Points on a hilly landscape, in no order, each with its height.
A ball rolls from a point to the lowest of its 6 nearest points, and stops where none of them is lower. Distance is the straight distance between rows; heights are no part of it.
Z580: [ 99 141 114 130 108 120 116 141 102  73  93 140 135 124  88 121 142 114
 122 147 174 143  87  92]  height 51.0
Z931: [162 106 149  84 110 135 137 125 106 112 157 108  91 169  99 118 113 157
 105 113 135 112 111 168]  height 33.0
Z777: [ 81 129 129 111  86 159 117 121 144  68  67 163 148 189 151 176 200 178
 127 158 180 170 131 103]  height 43.3
Z545: [ 90  97 121 108 156 154 147 117 123 161 121 137 119 135 115 121 159 126
  97 182 155 136 142 120]  height 17.4
Z989: [115 156 103 186 124  77 106 128 102  94 130 142 146  77 133 117  83  85
 142 118 133 182 112 138]  height 46.7
Z898: [114 127 140 103 134 147 153 125 100 132 150 138 122 166  99 126 173 145
  83 146 131 119 131 145]  height 35.8
Z764: [156  79 154  90 126  93 139 150 147 167 197  79 126 121 149  86  77 150
 187  99 123 153 143 152]  height 59.7
Z6: [196  83 125 132 118 114 102 141 159 184 159  32 154  82 153  77  75 119
 172 122  67 127 164 110]  height 54.6
Z762: [119 148 134  95 144 209 127 133 137 106 143 114 135 175 111 149 212 171
  90 107 106  56 167 126]  height 27.0
Z355: [165  97 179 102 145 147 136 106 139 149 173 102 140 120 158 109  70 155
 150  73  72 144 137 113]  height 73.6
Z899: [144 183 199 104 161 185 131 109 130 155 142 112 122 149 152 159 101 147
 165  47 111  50  96  59]  height 53.4
Z183: [170 119 177 105 140 174 105 142 107 109 200  97 120 171 149 128  92 153
 140  84 103  88 112 136]  height 33.6
Z612: [112 130  88 159 145  83 150 133 114 127 115 122 122 108 111 123 100  98
 132 125 143 138  86 124]  height 54.1
Z218: [130 130  84 167 132  82 114 131 141  95 145 105  85 107 110 107  89  84
 148 113 144 169  76 127]  height 53.9
Z424: [142 117 133  91  95 154 150 126 107 109 148 124 133 160  96 135 138 128
  97 119 163 102 111 131]  height 7.9
Z634: [103 171 107 179 117  78  89 120 114  89 104 171 150  64 144 140 160  88
 132 172  88 177  82 163]  height 18.0
Z434: [100 144  95 187 138 114 133 128 128 137  94 145 144 116 124 131 100  92
 134 136 154 158  98 120]  height 61.3
Z979: [153  88 113  87 144 106 147 108 141 174 132 119  97 123 129 100  84 150
 143 115  86 114 139 135]  height 61.1
Z266: [117 157 103 180 127 100 116 114 160 161  60 184 151 100 163 171 162  91
 121 184 158 164 128 145]  height 74.9
Z605: [164  93 126 112 136 125 133 139 149 185 136 107 112 104 126 103  94 153
 140 136  84  98 182 112]  height 52.7
Z848: [150 122  85 178 142  67 132 125 142 120 145 104 129  81 125 107  67  79
 135  94 133 179 108 136]  height 50.0
Z837: [103 118 150  80 157 179 140  97 134 154 146 151 114 151 113 103 167 143
  97 152 120 100 155 127]  height 25.6
Z792: [144  91 144  79 130 111 141 144 134 148 155 100 113 145 139 127  80 142
 136 106 121 116 112 166]  height 37.0
Z283: [113 105 124  92 117 139 153 123 104 133 124 137  93 155 104 108 144 142
 100 139 149 113 108 130]  height 41.0
Z664: [153 137  77 182 123  70 137 140 141 159 117 115 141  97  98 128  83  70
 120 119 132 167 120 112]  height 40.9
Z536: [116 111  66 150 144 105 149 128 124 168 100 141 123 119  96 114 101 107
 125 133 142 116 141 123]  height 51.4
Z695: [119 155  79 169  88 121  77 149 106  37 106 157 159 106 128 130 175 129
 149 163 129 152  90 123]  height 21.2
Z738: [113 167 118 164 150 117 102 115 155 150  76 175 145 119 162 169 149  85
 129 187 156 161 114 145]  height 72.0
Z714: [158 104 145 100 137 121 151 120 127 173 143 115  98 134 110 109 107 141
 118 123 110 111 119 137]  height 52.4
Z709: [125 129 174  91 144 145 138 116 110 156 152 127  93 147 124 132 127 156
  98 126 118  74 139 155]  height 33.4
Z128: [110 131  89 194 144 116 136 118 139 169  95 150 168 105 135 139 130  98
 135 161 159 158 147 127]  height 11.1
Z776: [168 105  90 136 124  47 128 168 169 150 152  54 129  83 146 120  81  72
 161  82 130 169 129 150]  height 61.8
Z954: [111 165 103 189 135 107 114 120 126 133  99 164 155 107 143 147 126  90
 128 158 152 163 130 116]  height 56.6
Z475: [111 163 114 195  99  96  89 129  92  61 117 175 134  81 132 141 134 107
 143 167 108 162  88 147]  height 28.3
Z332: [140 130 202 102 146 161 126 126 114 121 176 117 113 171 125 125 112 153
 132  95 103  87 123 150]  height 16.5
Z920: [142 151 126 103  96 152 167 139 115  86 161 100 128 182  99 172 147 178
 108 115 149  67 137 136]  height 36.5
Z120: [ 92 122 113 102 105 166 165 130 103  89 134 120 131 182 106 169 182 165
  93 131 161 114 163 127]  height 27.2
Z927: [113 138 147  75 145 178 132 109 121 150 139 131 109 145  96 130 166 161
  94 128 104  77 144 146]  height 11.0
Z805: [150 154 210  80 139 153 138  84 139 176 137 159 128 118 139 127 122 153
 141  78  89  83 179 122]  height 40.5
Z681: [107 122 120 102 103 139 156 144 109  87 111 142 142 155 116 143 162 132
  89 145 189 140 116 112]  height 43.2
Z740: [169  98 172 123 130 157 104 129 137 172 146  88 142  85 143  84  78 129
 164 123  57 117 170  80]  height 67.0
Z315: [124 121 126 100  98 141 176 138 101  96 140 127 132 168  98 147 186 174
  81 114 161 105 116 130]  height 30.0
Z943: [177  76 156 114 123 107 121 134 136 185 156  84 114  98 125  95  73 149
 140 124  93 119 174 124]  height 60.6
Z284: [134 124 113 102  81 127 156 141 103  72 120 129 117 150  83 103 158 133
  89 122 173 149  96 116]  height 43.4
Z363: [145 125 158  87 125 174 144 161  99  73 162  91 118 172 117 164 154 196
 131 105 127  59 141 148]  height 35.4
Z477: [138 121 178  83 148 198 111 152 123  53 180  77 122 193 127 130 117 192
 163  47 132  61 119 107]  height 21.4
Z49: [153 158 191 100 149 187 123 134 114 100 158  98 112 157 130 154 136 168
 125  97 114  50 143 122]  height 44.3
Z944: [ 92 151  90 192 133  78 146 113 120 158 109 155 132  88 119 139  93  82
 135 134 146 160 118 115]  height 64.1
Z406: [159  97 158  69 114 136 135 131 124 123 175  97 102 163 132 119 108 137
 122 112 142 115 110 175]  height 23.7
Z177: [175 113  86 181 120  87 133 133 126 183 118  94 163  73 122 114  95  48
 117 125  98 166 161 113]  height 26.1
Z668: [107 125  96 163 157 144 144 116 136 161  94 144 135 146 132 133 117 108
 134 186 173 142 137 120]  height 55.0
Z468: [155 160 197  88 164 162 126 111 117 128 159 109  98 148 152 133  93 149
 129  69  81  68 128 125]  height 39.0
Z529: [146 122 101 173 147 105 129 142 129 191  88 148 194  87 127 126 134  86
  99 154 126 167 171 113]  height 30.2
Z542: [141 114 100 142 130  52 134 142 159 111 134  73  97 108 150 125  70  92
 160  95 147 162  94 141]  height 55.5
Z980: [179  88  94 124 120  84 132 133 139 189 131  75 115 114 108 111  71 121
 140 124 102 135 150 124]  height 49.7
Z157: [123 169 167 101 156 201 126 116 127 118 146 130 111 162 125 149 201 166
  93 100 109  39 166 138]  height 23.4
Z5: [160 126 169  85 139 147 128 140 112 128 165  97 102 160 139 126 113 148
 122  96 106 100 115 160]  height 34.6
Z602: [175 101  92 154 113  70 136 138 149 179 132  87 121  91 122  99  78  90
 125 103 119 133 136 132]  height 39.7
Z710: [117 144 110 157  84  84  86 116  98  92 129 186 145  75 141 117 136 116
 140 199  70 203  91 195]  height 38.9
Z678: [108 148 110 190 127  92 116 110 134 169  71 185 182  78 155 168 144  90
 133 155 144 189 139 144]  height 76.2
Z451: [138 125 100 174 117  64 135 133 128 142 120 124 165  64 128 120  97  72
 101 107 116 205 152 134]  height 43.0
Z9: [102 152 164  77 164 191 126  94 132 136 162 131 111 155 113 131 190 147
  86 134 106  54 163 122]  height 24.6
Z707: [108 155 113 176 121 113 101 142 103  72  96 135 127  96 103 120 128 109
 143 150 141 131  85 116]  height 41.8
Z524: [100 112 142  96 174 194 147 103 143 139 111 157 118 174 135 111 168 132
 100 187 146 131 154 112]  height 34.5
Z618: [154 125 156 103 133 185 116 166 105  67 156  83 101 176 124 154 132 202
 171  80 118  48 134 119]  height 31.3
Z196: [135 170 192 109 153 195 123 118 121 125 192 102 117 152 154 120  85 153
 150  47 104  70  96 107]  height 53.1
Z978: [ 94 118 100 162 149 149 142 123 126 154  95 144 137 149 142 118 141  98
 130 181 172 133 120 116]  height 12.6
Z999: [118 104 128  85 144 149 144 110 121 151 129 135 105 142 106 105 143 132
  93 149 120 100 147 135]  height 18.3
Z874: [157  64 118 105 131  84 132 173 155 155 156  62 138 124 167 116  76 116
 188  81 122 162 124 127]  height 64.2
Z311: [151 115 168  85 136 131 138 117 129 146 158 132 113 138 123 128  94 155
 144 113 108 107 130 146]  height 51.8
Z423: [167  82 118 106 135 106 148 128 144 151 138 115 109 117 130 109  72 138
 159 121  89 124 153 130]  height 61.7
Z342: [ 85 135 133 114  92 170 124 121 171  85  68 162 125 193 160 190 186 186
 112 175 161 141 124 115]  height 50.8
Z669: [159 128 145  86  95 138 124 148  97 107 166 114 127 175 117 134 126 151
 104 101 151 113 111 160]  height 26.7
Z970: [ 60 178 109 117  93 131 168 128 110  70 126 128 144 200 114 177 173 169
  89  98 168 120 124 125]  height 3.7
Z865: [158 134 171 104 157 178 117 152 118  76 187  83 108 164 135 132  99 159
 152  64 116  75 120 127]  height 30.6
Z448: [138 143 112 175 120  95  91  79 183 151  66 203 139  73 176 149 177  72
 130 174 126 185 129 181]  height 77.0
Z454: [ 94 124 116 131 145 161 148 131 130 130  93 139 123 162 123 107 162 110
 121 179 163 114 130 108]  height 50.6
Z38: [105 153  99 164 129 132 114 135 135 113  85 151 148 120 144 133 158 103
 119 183 157 144  96 117]  height 51.2
Z761: [173  83 107 125 109  88 117 163 144 169 148  71 132  83 153 103  77  96
 176 115 106 154 153 126]  height 61.6
Z428: [138 181 207  94 171 192 108 135 126 110 142 111 122 163 128 132 148 161
 145  67 110  41 113  86]  height 45.6
Z302: [116 117 119 126  89 206 123 130 138 104  61 160 129 212 149 183 188 172
 115 200 168 150 140 107]  height 58.2
Z272: [125 131 177  85 153 139 136  95 136 171 137 154 119 100 124 107 129 149
 137 102 101  83 166 139]  height 42.0
Z504: [105 123 111 116 138 202 167 120 144  98 154 110 145 189 122 167 208 158
  66 148 134  96 179 126]  height 34.1
Z765: [159  94 141  95 130  93 131 161 135 126 157  94 102 131 129  92  96 111
 153  96 156 150  96 164]  height 51.6
Z433: [171 103  83 145 128  54 118 126 150 141 145  75 114  90 128 136  78  78
 149  98 114 154 135 143]  height 51.5
Z737: [124 137 115 180 128  62 126 109 124 109 151 135 133  74 115 130  80  72
 115 117 111 202 105 135]  height 54.7
Z596: [137 153 163  92 131 195 128 142 105 107 171  97 106 166 103 159 172 183
 108 110 115  47 148 117]  height 41.5
Z533: [ 88 124 137 120  99 173 146 152 146  86 109 144 151 202 125 163 193 166
  96 154 199 141 156 109]  height 29.2
Z902: [ 92 128 112 128 103 120 122 145 119  72  95 154 147 146 112 159 176 156
 120 144 172 151 129  94]  height 51.3
Z212: [157 118  94 181 121  50 117 149 133 144 140  94 145  75 118 122  81  86
 120  86 117 188 134 126]  height 52.9
Z608: [153  88 125 122 122  77 112 169 147 144 166  76 100 128 147  88  82 117
 171  98 131 150  99 160]  height 53.8
Z991: [166  93 132 104 100 119 139 139 130  97 143 110 105 140  98 109 131 114
 120 139 150 138  93 142]  height 33.8
Z70: [158  93  98 137 125 115 153 105 127 175 130 120 118  92 115  99 101 135
 133 135 109  91 160 118]  height 48.7
Z903: [107 135 108 170 113  76  89  92 133 101 100 206 144  46 143 127 151  97
 138 185  72 191 119 163]  height 42.2
Z862: [117 124 120 101 126 170 139 127 111 107 147 121 131 178 105 132 205 154
  82 153 134 103 153 148]  height 35.2
Z645: [168 101  63 174 105  88 153 130 133 190 125  92 154 100  94 118  94  94
 107 129 125 144 162 110]  height 27.3
Z783: [ 62 134 113 115  88 146 175 124 120  76 120 141 146 193 123 164 175 180
 110 126 186 144 140 113]  height 16.9
Z168: [110 104 108 112 108 120 129 134 124 121 126 128  98 143  77 111 140 123
 112 138 157 124  97 120]  height 42.1
Z785: [111 160 135 190 120  70 106 110 141 121  87 184 152  64 157 147 137  96
 126 161 114 181 122 150]  height 53.3
Z253: [ 93 144 105 171 112 140  89 138 139 108  64 167 142 119 169 146 181 101
 143 175 163 126 110 139]  height 24.5
Z142: [ 98  94 107 142 162 146 146 103 131 156 108 136 133 138 137 130 117 100
 129 173 155 126 150 117]  height 50.1
Z511: [138  97 163  95 135 109 136 162 118 144 181  99 116 157 158 114  91 128
 155  99 123 143 114 172]  height 46.8
Z35: [152 124 167  95 132 157 123 146  91  94 170  86 129 179 130 140 128 158
 109 108 133  67 124 154]  height 37.9
Z808: [ 99 178 112 178  97 119  72 137 131  56  93 167 142  95 158 136 182 129
 138 178 116 152 107 147]  height 18.6
Z659: [124 138 125 200 117  73 117 122 127 127  93 168 163  63 140 130 108  82
 129 140 109 201 147 129]  height 24.1
Z498: [ 85 120 104 141 157 158 140 108 127 165  97 140 132 156 143 131 142 112
 133 184 170 128 142 127]  height 5.4
Z427: [159 121 187  82 157 148 130 133 117 140 184 114 128 115 177 121  85 154
 163  77  78 114 146 127]  height 58.1
Z821: [104 126  87 183 152 112 137 117 136 173 102 152 136 117 150 132 118 103
 124 153 154 144 129 128]  height 55.2
Z323: [ 93 166 104 178 131 116  99 128 103 104  88 171 140 100 144 131 121  88
 129 153 135 162  93 129]  height 44.8
Z674: [142  88 113  90 141 100 151 145 148 154 153 101  96 126 127 122  87 129
 161 106 123 131 110 136]  height 48.0
Z83: [ 80 149 105 112 113 123 146 128 101  56 113 151 139 173 104 148 175 170
 116 120 174 160 121 106]  height 36.4
Z971: [106 159 107 151  94 130  77 130 130  64  82 174 143 106 141 140 172 124
 148 155 148 146 107 113]  height 24.3
Z78: [102 121 121 169 120  94 117 112 164 152  80 210 159  55 152 136 148  81
 141 171 114 192 139 148]  height 71.9
Z983: [126 153 121 177 110  89  82 129  95  90 119 194 160  59 134 117 131 110
 124 174  83 186 100 157]  height 26.0
Z623: [ 91 117 114 133 105 138 121 156 125 103  85 152 139 145 127 137 179 137
 124 155 186 127 113 104]  height 55.9
Z551: [123 143 132 155 119  81 148 127 130 161  86 187 167  60 144 143 120  92
 133 139 129 184 138 148]  height 59.8
Z483: [139 103 117 126 126 138 136  99 153 178 113 129 125  91 114  99 100 155
 140 140  93  75 186 117]  height 53.2
Z233: [165 109  70 156 127 113 141 123 142 199 114 124 163  74 128  94  96 116
 117 149 111 133 165  93]  height 26.8
Z613: [130 107  83 130 160 127 160 110 131 182 119 126 108 101  92  91 117 137
 133 147 112 110 169 113]  height 54.8
Z313: [ 90 121 130  95 130 168 158 135 104 123 119 150 127 161 112 120 164 149
  98 153 163 125 129 121]  height 44.7
Z326: [142 117 161  90 149 126 131 153  97 145 202 107 120 145 163 101  80 140
 161  99 108 140 132 169]  height 52.3
Z583: [136 142 153  89 148 180 126 128 115 121 134 117 119 170 122 159 174 160
  97  95 112  45 166 120]  height 33.9
Z665: [116 143  97 191 121  86 119 121 101  94 130 130 117  83 112 116  92  87
 126 125 128 188  74 141]  height 52.1
Z992: [ 82 148 117 133  89 124 117 150 125  26  89 152 137 140 113 136 183 164
 152 135 150 155 104  93]  height 51.1
Z550: [149 112  79 157 131  68 137 123 133 134 118 111 106 120 111 129  81  94
 124 123 131 156 103 123]  height 49.2
Z350: [160 106 173  95 138 130 135  94 146 171 130 136 107 108 134 103 107 150
 142 115  80 101 171 118]  height 59.0
Z565: [181  65 137  84 129 113 117 154 138 156 155  66 130 117 159 102  86 152
 172 105  88 140 133 135]  height 71.6
Z966: [157 109  90 130 144 110 135 117 137 183 123 112 127  91 113  94  84 129
 128 123  81 112 166 113]  height 38.2
Z657: [ 77 136 121 124  83 121 116 139 149  47  74 173 132 154 136 168 188 184
 147 138 153 163 134 103]  height 23.1
Z535: [143 101  88 130 122  94 156 130 129 138 143 122  97 133 118 112  79 104
 138 110 138 132 104 139]  height 48.3
Z367: [148  94 142 101 125 118 152 126 138 154 153 110  95 122 120 113  84 136
 145 116 120 116 122 157]  height 48.4
Z811: [138 131 144  78 116 156 129 118 109 118 164 123  99 154 113 137 139 143
 109 108 133  95 122 161]  height 31.6
Z71: [108 153  95 177 133  85 121 136 126 152  92 164 157  89 135 136 115  93
 136 137 141 162 117 123]  height 58.7
Z415: [115 141 108 180 144  68 105 108 125  81 159 127 128  80 112 106  94  77
 131 112 103 197  97 145]  height 52.8
Z260: [ 94 129 120 129  89 170 119 141 161  81  59 160 143 191 163 174 186 159
 113 171 167 137 138 106]  height 52.6
Z147: [103 143 123 103 118 138 171 121 100  80 142 130 140 182  76 180 159 168
  61 120 152 106 143 129]  height 21.0
Z14: [118 144 115 187 120  86  95 113 105  86 162 166 155  73 140 112 100  78
 137 125  82 207  94 153]  height 45.9
Z639: [110 159  98 177 136  96 122 133 104 130  90 167 146  90 125 141 120  96
 129 166 146 171 104 121]  height 53.6
Z730: [112 198 199 103 157 192 116 109 154 161 117 136 106 150 135 143 139 142
 144  78 119  43 149  85]  height 46.6
Z733: [ 89 131  95 148 122 151 132 135  97 106  98 151 136 151 127 121 161 111
 110 167 174 137 111 110]  height 59.3
Z279: [115 158 112 190 119  56 110 128 109  94 103 183 138  54 143 127 100 105
 135 133 104 200 117 155]  height 50.7
Z804: [115 104 142  84 154 148 153  80 130 153 132 153  93 146 104 114 151 135
 102 147 104 104 160 135]  height 34.7
Z917: [134 152 171  78 149 171 119  86 127 154 154 139 103 136 120 135 164 157
 111 104 102  82 151 129]  height 21.7
Z294: [152 118 131  90 111 128 123 150 102 104 151  88 109 150  96 123 133 141
 116 113 146 129  98 140]  height 27.1
Z365: [ 98 119  67 153 160 125 143 110 130 189 113 139 150 140 140 124 110 120
 124 173 140 120 171 118]  height 71.1
Z239: [ 98 111  95 161 143 133 138 137 108 138  81 141 143 138 123 125 142 113
 131 169 160 125 106 114]  height 54.0
Z839: [162  94 116 115 130  63 118 182 159 157 172  58 123 110 156  94  82 113
 192  89 128 155 120 157]  height 60.5
Z203: [110 149 141 183 129  85 106 100 165 156  73 207 155  72 172 144 160 100
 125 155 142 193 130 164]  height 68.7
Z116: [163  88 154  85 138 126 144 115 131 171 147 123 119 117 131 115  75 168
 146 118  77 129 150 122]  height 72.4
Z81: [ 47 174 113 122  80 118 145 127 132  46 124 162 137 182 121 171 186 182
 111 124 157 161 105 109]  height 17.3
Z850: [134 130  81 172 130 102 145 115 129 163 123 133 154 111 106 122  87  91
 133 105 138 138 137 124]  height 42.9
Z408: [101 164 110 169 108 104  99 103 123 115  82 201 139  62 155 130 159 103
 132 177  98 176 107 170]  height 32.1
Z510: [ 86 155 102 170 128 130 112 124 116 139  81 161 132 133 138 161 146  94
 130 189 159 129 115 127]  height 61.4
Z809: [122 159  97 190 110  92  63 129  97  59 129 168 153  77 141 107 176 146
 139 166  98 167  92 157]  height 30.9
Z285: [ 67 142 140 126  99 150 143 122 156  68  91 174 143 204 155 203 193 192
 101 146 163 163 131 112]  height 49.1
Z389: [143 182 190  99 158 169 124 102 133 146 161 134 108 139 140 153 138 141
 128  86  88  76 135 119]  height 34.8
Z571: [ 50 155 126 104  86 132 120 127 135  34  89 174 129 180 136 159 195 176
 152 122 159 168 108 107]  height 36.3
Z881: [147 159 181 104 159 195 124 141 110 110 156  95 121 158 137 127 112 167
 130  74  98  51 126 119]  height 41.9
Z567: [148 164 210 111 160 168 134  95 153 169 132 142 151 119 154 141 107 148
 156  46 125  79 150  69]  height 47.3
Z307: [ 99 106 106 140 118 141 134 132 115 113 110 140 109 145 107  98 140 120
 119 149 149 124 106 108]  height 52.0
Z155: [160 148 217  96 149 144 136 109 159 173 143 147 132  98 131 140 113 155
 148  65  93 107 154  80]  height 53.0
Z33: [105 137  96 169 151 142 119 114 146 151  79 155 127 152 154 160 149 105
 138 193 151 133 112 133]  height 65.3
Z473: [ 97 144 141 111 144 210 146 109 126 131 131 134 144 197 124 143 189 126
  73 160 139 116 165 131]  height 29.7
Z534: [142 139 153 100 133 155 148 137 115 125 156 108 113 172 116 149 152 152
  90 113 124  80 140 143]  height 42.6
Z547: [163 132 196  88 127 156 136 122 165 168 143 129 143  97 143 104  88 155
 136  86  91 105 163  97]  height 64.7
Z972: [107 130  97 160 151 105 148 127 115 153 105 144 122 127 119 121 111  88
 135 173 157 132 103 129]  height 63.1
Z800: [112  95 139 125 118 197 136 132 145 109  72 143 140 160 132 171 182 127
 115 186 164 124 124 117]  height 50.4
Z574: [147 130 112 109 105 119 150 137 102  77 118 109 110 148  89 118 140 130
 107 116 169 142  94 135]  height 35.9
Z335: [100 156 109 186 121  96 110 131 119 107 114 181 150  67 133 128 102 100
 139 142  91 202 108 148]  height 43.6
Z336: [105 125 111 158 130 119 127 123 108 101  99 127 121 125 117 111 120 117
 124 137 171 143  81 114]  height 49.5
Z145: [ 87 107 131 108 127 190 138 133 109 136  97 149 143 178 102 145 182 151
  93 168 165 132 146 129]  height 38.5
Z834: [160  85 115 125  98  72 127 193 149 174 165  37 163 102 164  90  80  81
 179 109 104 152 131 122]  height 69.8
Z192: [105 153 153  88 147 176 127  81 143 140 133 145 103 173 113 136 193 137
  79 131 111  81 152 132]  height 23.0
Z243: [118 125 138 111 127 177 149 170 105  66 162  83  96 177  98 167 132 200
 125  91 146  55 146 138]  height 26.9
Z835: [135 116 120 111 109 117 140 127 133 129 131 106  80 139  93 115  92 119
 133 123 149 129 104 139]  height 41.7
Z225: [ 88 130 101 158 140 122 134 138 127 117  89 155 140 118 119 112 117 112
 134 151 162 147  94 116]  height 56.3
Z502: [126 120  82 171 117  69 111 145 148 118 160  75  83 107 117 101  83  83
 141  95 133 168 100 147]  height 51.7
Z530: [145 158 196  90 160 154 123  97 127 151 167 129 104 133 163 135 110 160
 145  82  89  86 138 122]  height 45.5
Z556: [113  89 109 116 153 138 150  92 143 175 128 140 122 129 109 102 122 139
 132 132 120 114 162 125]  height 54.5
Z724: [185  98 109 138 111  54 125 184 165 178 169  51 137 105 170 113  93  83
 183 104 106 153 136 138]  height 70.6
Z224: [131 115 112 142 123 137 144 129  99  68 119 136 116 135  88 109 138 112
 129 116 168 140  83 121]  height 43.5
Z770: [172 102 171 103 137 138 126 109 150 164 153 116 128 107 146 114  93 148
 138  93  66 118 171 100]  height 72.2
Z358: [ 99 166 113 200 112  89  95 112 107  92 126 175 146  84 128 118 103  89
 133 138 100 191  98 137]  height 37.8
Z938: [145 107 150  97 125 125 148 120 113 134 160 119 101 162  85 119 141 145
 115 126 124 106 120 157]  height 42.8
Z327: [158 151 181  93 157 162 123 119 110 137 168 114 108 137 147 133  80 147
 133  76  90 108 130 136]  height 41.1
Z262: [178  83 120 117 111  83 130 155 144 163 149  68 105 115 152 106  67 122
 165 115 118 124 146 115]  height 60.7
Z855: [196  68 130 117 125  97 128 163 143 181 152  71 131  96 148 109  79 129
 165 122  83 120 156 113]  height 58.6
Z139: [171  82 137  93 123  81 126 150 146 166 161  82 124 111 150 108  76 139
 176 108 125 146 126 154]  height 62.5
Z611: [149 139 185  83 157 140 132 103 122 160 160 144  96 120 121 123 112 158
 123 106  90  78 154 138]  height 40.6
Z472: [139 149 208  98 168 215 118 122 126 111 171 108 138 141 146 126 105 168
 150  45 119  63 104  99]  height 52.2
Z851: [135 122  84 165 133  97 154 121 130 178 108 128 159  98 113 115  78  88
 125 134 124 150 155 118]  height 32.0
Z360: [180  98 113 133 119 112 108 123 137 188 139  75 140  86 147  88  82 122
 149 136  81 105 161  95]  height 47.5
Z173: [124 115 130  96 144 127 164 117 130 167 128 145 115 135  99 114 115 135
 119 123 116 103 140 150]  height 43.1
Z760: [112 162 177  92 165 158 124  82 144 171 140 152 116 122 132 137 149 155
 125 113 111  81 175 122]  height 30.8
Z40: [123 114 109 131 105 178 128 123 166 106  72 146 122 189 130 162 194 143
 116 187 164 151 129 119]  height 58.9
Z654: [122 112 102  98 118 122 138 145 105 119 133 132 115 139  96 116 146 123
  92 124 149 133 102 121]  height 38.7
Z364: [104 129 114 138 110 127 108 151 107  61  92 148 140 129 101 119 156 122
 141 149 174 145 103 108]  height 51.9
Z568: [137 100 119 111 114  63 140 184 153 164 171  49 134 123 142  82  78 121
 213  94 108 165 133 153]  height 62.6
Z375: [135 180 181  97 159 188 122 130 130 122 132 133 114 155 119 142 160 162
 122 100 104  23 133 106]  height 26.6
Z466: [157 133 164  75 147 139 121 145 106 120 205  81 124 169 128 124  88 155
 121  81 123 115 108 151]  height 41.2
Z836: [106 172 138 173 117  57  92 100  99  99 112 191 147  48 140 140 124  98
 132 169  87 199 104 167]  height 35.5
Z841: [138  95 119 120 104  78 127 144 150 135 151  87  92 127 103 102  88 111
 127 100 156 151 107 147]  height 47.2
Z603: [199 102 139 131 121 120 105 110 154 240 143  70 138  72 148  87  57 101
 131 144  66  99 139  90]  height 48.9
Z2: [108 174 119 173  97 114  68 122 129  85  90 158 134  89 151 156 186 110
 141 164 120 138 101 127]  height 7.7
Z181: [187 103 121 135 123  74 107 173 135 187 157  31 142  92 170  88  88  84
 168 130  72 147 124 118]  height 60.3
Z357: [137 135 179 104 176 173 112 136 112 101 212  92 117 169 170 113  95 159
 161  73 115 100 101 159]  height 38.8
Z150: [119 161 109 185 139 127  89  94 139 132  55 173 145 121 169 169 184  94
 129 188 139 158  95 145]  height 58.5
Z394: [129 134 133  89  97 139 146 140  84  77 153  99 109 174  78 168 158 181
  98 115 163 100 129 142]  height 32.8
Z986: [121 170 112 186 121 108  88 124  96  79 114 145 139  82 130  95 121  99
 142 138 120 152  80 135]  height 35.7
Z682: [167  95 137  97 138 128 148  95 158 178 121 131 104  93 121  95 117 144
 146 135 100  99 178 121]  height 63.5
Z136: [106 106 103 138 134 122 152 123 117 153 120 138  88 141 111 128 110 123
 127 130 145 126 107 112]  height 53.5
Z370: [ 79 120 119 108 102 134 153 148 111  90 109 138 150 174  96 150 179 155
  90 125 171 131 124 118]  height 31.5
Z450: [162 130 153 102 127 167 122 157 105  80 181  83 116 180 127 150 116 174
 132  88 133  59 122 138]  height 35.6
Z918: [139 187 209  97 170 168 130  93 137 159 145 141 126 141 131 149 117 147
 145  74 118  46 139 119]  height 41.6
Z589: [183 107 171 104 115 139 102 114 168 199 150  93 128  77 160  84  86 137
 171 116  77 113 188 111]  height 77.6
Z532: [148 137  89 175 128  94 146 141 112 186 105 146 190  80 103 127 111  70
 104 143 150 173 144 109]  height 8.7
Z544: [ 99 177 112 172 113 111  92 127 128 104 105 187 162  88 155 132 158  93
 119 175 129 170  89 146]  height 31.8
Z856: [105 157 104 156 104 144  74 137 127  72  60 169 134 113 143 157 189 129
 141 186 171 131  90 115]  height 34.2
Z228: [113 129 123 115  97 125 141 143 120  42 118 161 123 154  87 139 174 163
 121 125 172 152 119 113]  height 52.5
Z299: [159 112  80 166 132 100 146 140 128 197 110 117 187  90 110 116  97  72
 102 146 110 152 153  97]  height 19.3
Z333: [154 120  87 187 117  52 118 153 156 121 169  78 112  71 133 117  89  63
 142  70 128 199 128 151]  height 56.4
Z383: [122 184 174  93 155 178 123 111 140 145 142 128 104 151 133 141 170 146
 104 108 102  38 160 125]  height 22.9
Z967: [ 75 121 131 115  94 151 136 147 126  77  73 155 155 169 134 161 180 158
 115 168 177 140 145 113]  height 42.3
Z309: [195  99 100 138 122  81 108 158 132 185 152  57 141  73 136 113  57  74
 138 109  89 147 142 119]  height 50.9
Z201: [ 85 129 113 144 138 147 122 131 138 124  78 151 119 142 142 134 171 117
 134 189 182 125  96 106]  height 66.0
Z184: [106 123 145  97 149 188 148 114 131 134 139 134 123 164 113 112 182 125
  84 144 116  94 153 133]  height 24.7
Z640: [189 105  89 147 123 105 118 126 145 211 129  67 144  90 115  95  88  86
 114 124  74 114 147 106]  height 46.9
Z961: [ 87 131 131 100 111 166 157 127 116  97 135 129 137 171  93 135 177 156
  74 145 152 104 132 139]  height 35.3
Z892: [110 181 179  97 171 196 117 110 152 117 116 126 111 168 108 133 197 150
  85 106 124  33 161 111]  height 13.9
Z488: [149 143 181  67 143 135 125 113 111 130 157 108 116 145 144 126 107 157
 126 101  95 101 129 161]  height 39.3
Z998: [107 129 102 151 109 160  98 130 149  78  67 148 129 145 163 172 205 130
 123 172 167 133  97 113]  height 54.9
Z632: [ 87 110 142 124 118 209 146 127 156 100 122 155 167 209 142 181 190 167
  77 174 160 143 175 104]  height 37.4
Z721: [112 127  91 153 128  98 118 135 116  96 136 126 119 105 108 122 104  96
 124 110 165 149  78 128]  height 53.7
Z965: [116 118 160  84 178 162 136  91 136 175 126 161 110 134 118 106 155 133
 105 115 105  97 174 149]  height 33.2
Z465: [127 107 102 145 117  98 129 130 122  87 131 117  93 114  99  93 100  98
 126 114 144 155  93 113]  height 55.6
Z786: [ 98 130 106 148 118 139 139 153 108  80 111 153 119 139 116 112 129 109
 125 146 178 142  84 109]  height 49.6

Where does a ball stop that starts at each point below?
Z834 => Z532
Z567 => Z927
Z761 => Z532
Z721 => Z424
Z547 => Z927
Z786 => Z424
Z580 => Z634
Z568 => Z424
Z899 => Z927
Z623 => Z970
Z738 => Z2
Z434 => Z2
Z260 => Z970
Z139 => Z424
Z724 => Z532
Z155 => Z927
